Each row is a point on a tangle of strands that fork and nearly touch. The rows are in no order.
Points whose rows are less than 95.4 apart are linked; no others are. Some points are linked to none.
Q979: [-18,15,-9,-2,14,-32,20,-51,-13,-41,40,-54,10,51,18,-33,12,-6,-10,-52,14,-66,43]
Q523: [-9,30,32,36,16,-23,39,-61,11,-30,-6,-36,3,11,12,-43,4,-15,19,-16,-7,-21,19]
Q406: [23,4,37,35,-22,28,-17,8,-18,8,14,4,13,-21,4,-11,52,-51,10,5,-11,20,-11]
Q15: [19,-2,35,29,-27,-1,-30,-20,5,-30,24,-33,22,81,-6,-41,22,-12,-25,1,24,-13,13]
Q139: [23,20,-10,-20,-5,15,-12,41,-42,44,-9,34,-2,-56,-40,33,3,10,17,29,-8,68,-55]
Q927: [34,16,-10,-5,-67,81,-36,34,19,-29,7,-17,-1,27,-60,-15,81,-41,-32,31,-18,39,-28]
Q339: [-9,37,70,-1,14,-38,70,-40,11,-36,5,-39,29,-29,10,-15,-20,-18,60,0,-20,-23,17]
Q751: [-9,21,-16,3,29,26,10,-5,-1,3,-8,10,-19,-53,-19,-13,16,-15,-19,-5,-20,-2,-4]
Q55: [8,-24,-5,1,14,-41,-10,-17,9,29,-38,11,9,51,31,-2,-62,46,-11,-20,57,-15,-4]
Q514: [-20,-6,33,-16,27,-7,16,-35,10,-35,32,-4,23,-15,-10,-31,-5,-12,14,-10,-15,-36,9]
Q463: [22,-13,-18,0,-37,24,-33,56,-23,43,1,20,-3,-4,-12,71,-13,16,2,52,-17,70,-34]
Q695: [-8,-21,24,-23,23,-28,18,-49,15,-12,5,15,20,15,29,-17,-39,-1,22,-16,19,-49,16]
Q141: [34,66,-11,-9,-32,44,-17,47,-55,31,4,7,-22,-55,-58,25,23,11,11,32,-3,101,-48]
Q741: [-4,15,4,20,12,41,15,-12,6,-29,19,-15,14,-16,-35,-13,41,-31,-39,-1,-24,-15,-6]
Q329: [4,-13,8,62,-25,-21,10,40,-19,40,-16,18,-4,31,-6,18,-12,30,-3,11,1,46,0]
Q13: [-11,7,-1,-63,37,-70,40,-26,62,-33,-34,-14,-47,-24,64,-2,-49,-11,48,-28,3,-90,50]
Q57: [-15,23,23,-6,1,-9,42,-32,15,-61,47,-75,40,43,13,-34,49,-30,-16,-12,-28,-54,32]
Q41: [-6,-13,-25,3,17,-36,-1,-39,-14,-17,13,-30,-22,44,21,-39,-13,13,-14,-71,23,-57,39]
Q828: [15,-36,-13,23,-33,20,-18,37,-18,-4,18,3,15,50,-44,-2,-5,6,-32,15,1,20,3]
Q102: [-18,14,3,13,19,-30,43,-72,17,-32,-9,-40,-19,10,37,-22,-30,-16,24,-28,13,-59,33]
Q791: [55,39,38,35,-12,16,-19,28,-6,-30,-1,-11,15,-25,-56,-23,65,-10,3,27,-27,51,-39]
Q831: [1,-5,13,40,9,-3,5,-10,-2,-4,-15,13,1,25,-9,-19,-4,12,3,-7,-2,-2,-2]
Q481: [-13,-15,-54,-39,32,1,-15,34,35,42,-22,53,-45,-47,18,17,-15,19,-13,-7,10,-10,7]
Q871: [4,-18,-49,-13,-10,52,-26,11,-15,-37,53,-6,11,40,-46,11,41,-2,-48,-17,1,-20,1]
Q229: [-12,-18,-7,-41,40,-44,20,-18,44,6,-49,38,-27,-33,48,-13,-20,3,35,-31,2,-44,5]
Q739: [8,-2,-29,3,-34,38,-33,15,11,-48,46,-21,34,68,-43,-28,76,-8,-57,7,-3,-11,3]
Q816: [-16,9,-5,-48,40,-55,44,-5,59,-12,-48,17,-55,-62,34,-20,-15,-21,48,-21,-10,-59,38]
Q29: [12,22,-28,-10,-63,52,-15,65,-27,38,17,-1,-30,-19,-30,67,-15,13,-12,65,-7,92,-19]
Q218: [8,6,6,30,-25,19,-26,-10,9,-49,32,-29,39,55,-18,-47,64,-29,-17,17,-16,-15,14]
Q359: [-38,-11,-46,-40,-4,-12,-20,59,9,75,-26,44,-24,-32,23,44,-28,52,2,16,7,43,-7]
Q630: [-1,-13,-7,-50,39,-80,8,-41,45,29,-52,10,16,6,72,-20,-63,8,16,-15,35,-29,-10]
Q754: [-29,11,10,-3,29,-12,36,-24,9,-8,-13,19,-29,-72,22,-14,8,-13,34,-18,-17,-34,14]
Q338: [-9,-26,-40,-32,17,-39,-28,22,26,53,-34,47,41,2,39,26,-39,25,-5,19,22,8,-10]
Q945: [35,-10,55,14,-10,-19,8,-28,3,-13,20,-27,38,61,13,-28,-10,-18,-10,-7,26,-24,3]
Q897: [-3,12,20,34,39,-27,21,-36,2,7,-24,-1,-15,-5,25,-35,-23,7,14,-21,-2,-20,-1]
Q659: [5,-14,15,-14,21,-51,11,-40,16,37,-38,31,19,19,58,-1,-61,20,25,-12,48,-4,-17]
Q488: [-19,-32,-24,8,21,6,-14,-26,-18,-27,4,-20,-23,23,8,-14,3,3,-24,-43,0,-44,17]
Q766: [5,10,-47,-33,-68,93,-31,49,-29,10,36,-13,-27,25,-53,47,9,-4,-49,5,10,49,1]
Q18: [7,-35,15,15,13,6,-36,2,-8,13,10,-5,1,19,41,25,-10,-1,-32,-12,3,-14,-1]
Q547: [-12,8,-44,-18,-2,75,-19,6,-19,2,11,0,-36,-24,-33,14,24,9,-47,-1,-16,22,-23]
Q260: [3,38,57,-15,34,-63,49,-49,32,-14,-9,-15,19,-23,36,-19,-60,-10,52,9,5,-33,15]
Q9: [-11,-9,-34,-19,-88,53,-27,67,-26,10,29,-13,-37,17,-37,75,-5,16,-36,37,3,72,0]
Q253: [-41,-27,-52,-27,3,-10,-29,43,35,47,-19,52,-28,-16,30,40,-27,52,-7,-12,32,6,21]
Q893: [-29,-35,-30,11,2,-20,-22,28,-2,29,-6,14,-26,35,9,18,-20,59,-26,-41,34,-7,40]
Q857: [4,10,-23,-12,-79,85,-31,36,-16,-9,27,-6,-22,29,-65,10,51,-15,-30,21,-1,49,-15]
Q889: [-5,-6,19,-38,35,-69,30,-52,31,-2,-17,-14,6,-10,59,-16,-71,-10,38,-11,25,-55,16]
Q297: [30,0,24,16,3,-2,-11,27,-34,13,-15,16,13,-41,-22,13,7,-9,20,21,-18,50,-41]
Q544: [0,28,40,12,28,-28,26,-10,-10,-4,0,14,11,-75,12,9,18,-26,41,-4,-22,-7,-13]
Q248: [1,0,-17,0,24,-12,-1,41,-5,50,-68,45,1,-71,-1,34,-5,25,21,3,2,46,-45]
Q672: [-4,-7,-29,-14,34,-35,-14,12,20,41,-50,46,21,-52,27,19,-31,18,21,13,6,13,-28]
Q686: [11,-19,26,7,11,-13,-9,-3,-19,13,-26,44,20,-17,18,16,-3,1,29,9,-18,18,-41]
Q213: [23,1,47,6,13,-3,8,-25,15,-31,37,-3,34,19,0,-11,-7,-26,-2,20,-5,-30,1]
Q34: [-1,-17,-32,2,-16,49,-39,38,-24,14,21,-1,-20,19,-43,14,1,11,-35,21,-17,32,-8]
Q519: [15,-36,-37,20,-21,0,-29,23,-18,17,6,16,11,59,-7,37,-35,25,-24,23,24,15,13]
Q85: [28,-2,0,24,-16,38,-4,16,2,-23,7,1,10,19,-50,-12,34,-18,-32,26,-21,19,-11]
Q785: [-16,-21,22,-30,34,-37,26,-31,16,4,-29,12,-3,-71,43,9,-25,-25,53,-14,-17,-38,-8]
Q140: [0,-14,16,31,-4,-25,-13,-35,-15,6,-16,-14,0,70,24,-40,-38,27,-9,-17,50,-8,14]
Q964: [-10,-1,-5,-23,33,15,-2,16,8,26,-26,36,-30,-62,-3,11,-6,7,-5,-12,0,-3,-22]
Q847: [-5,34,21,23,-5,44,-11,1,-15,-24,1,-2,6,-38,-48,-34,68,-10,4,18,-28,39,-32]
Q237: [-10,-25,11,17,19,-7,1,-8,14,9,-28,37,-7,28,2,6,-34,50,-1,-10,28,2,-5]
Q268: [15,6,-34,-21,9,33,-7,9,-22,32,11,7,-4,-65,-15,6,-5,-40,-26,14,-9,19,-21]
Q570: [-9,10,22,-11,14,-21,38,-39,-2,-42,49,-68,26,12,32,-10,-5,-37,17,-5,-33,-52,40]
Q745: [11,42,-12,-3,-13,72,-18,23,-35,16,6,7,-27,-29,-40,16,30,1,-14,24,-12,63,-29]
Q823: [-15,28,43,-4,14,-39,62,-53,18,-45,27,-83,18,-1,44,-8,-35,-14,53,-2,-15,-50,42]
Q811: [-17,-32,-15,36,-56,1,-19,63,-32,23,-6,-7,-13,39,-13,44,-12,25,-2,29,-9,53,14]
Q164: [-21,-18,-11,-1,3,25,-7,19,3,23,-14,37,-13,-14,-28,14,-12,36,-12,-3,7,18,-4]
Q597: [30,-3,32,68,-21,-10,4,12,-13,11,-15,4,18,44,-24,-21,6,19,17,13,-6,40,-10]
Q854: [-2,-31,-23,-29,40,-37,-6,-4,12,15,6,26,-18,18,32,5,-23,24,-13,-46,22,-49,27]
Q184: [-21,2,-14,27,13,10,7,-23,-2,-18,20,-29,6,4,2,-33,49,-16,-29,-26,-10,-36,27]
Q930: [4,-30,7,13,-20,37,-27,8,-20,14,16,17,7,-5,7,20,19,-27,-15,2,1,10,-13]
Q20: [-10,-20,-9,26,-20,-27,-31,11,-24,19,16,-10,-1,77,3,-7,-25,47,-14,-34,39,-5,37]
Q151: [6,2,25,29,0,-2,5,-23,-15,-11,16,-13,11,-32,19,-7,32,-43,30,9,-26,-16,-1]
Q957: [48,14,19,11,-49,49,-25,38,0,-10,11,7,0,-3,-64,-5,50,-26,3,41,-10,54,-27]
Q259: [-31,13,1,-14,26,-44,52,-51,37,-38,-19,-52,-36,-29,57,-1,-46,-13,39,-26,2,-73,50]
Q744: [12,64,15,-13,-16,53,24,-1,-27,-20,10,-1,15,-51,-66,-15,95,-33,3,7,-30,46,-45]
Q549: [-13,-46,-51,-18,-10,-16,-31,44,-4,32,-4,36,19,26,13,50,-46,40,-11,24,25,20,6]
Q443: [-13,44,42,-5,-6,-1,57,-27,16,-68,32,-46,49,23,-4,-31,74,-25,6,14,-50,-20,-4]

Follow the links from the first point to the second, and from the first to the third. Name the last point that the two ways share.
Q514 / Q544 / Q359 | Q237
Q13 / Q339 / Q672 | Q237
Q544 / Q519 / Q791 | Q85
Q15 / Q443 / Q151 | Q889
Q140 / Q9 / Q745 | Q85
Q695 / Q847 / Q488 | Q741
Q964 / Q213 / Q57 | Q889

A fork is a point with three links. Follow the links from the first point to the second and name the forks in between, in order.
Q514 / Q229 | Q889 Q55 Q237 Q831
Q745 / Q237 | Q828 Q85 Q741 Q751 Q964
Q816 / Q791 | Q831 Q237 Q964 Q751 Q741 Q85 Q957
Q13 / Q979 | Q831 Q237 Q964 Q751 Q741
Q297 / Q13 | Q828 Q85 Q741 Q751 Q964 Q237 Q831
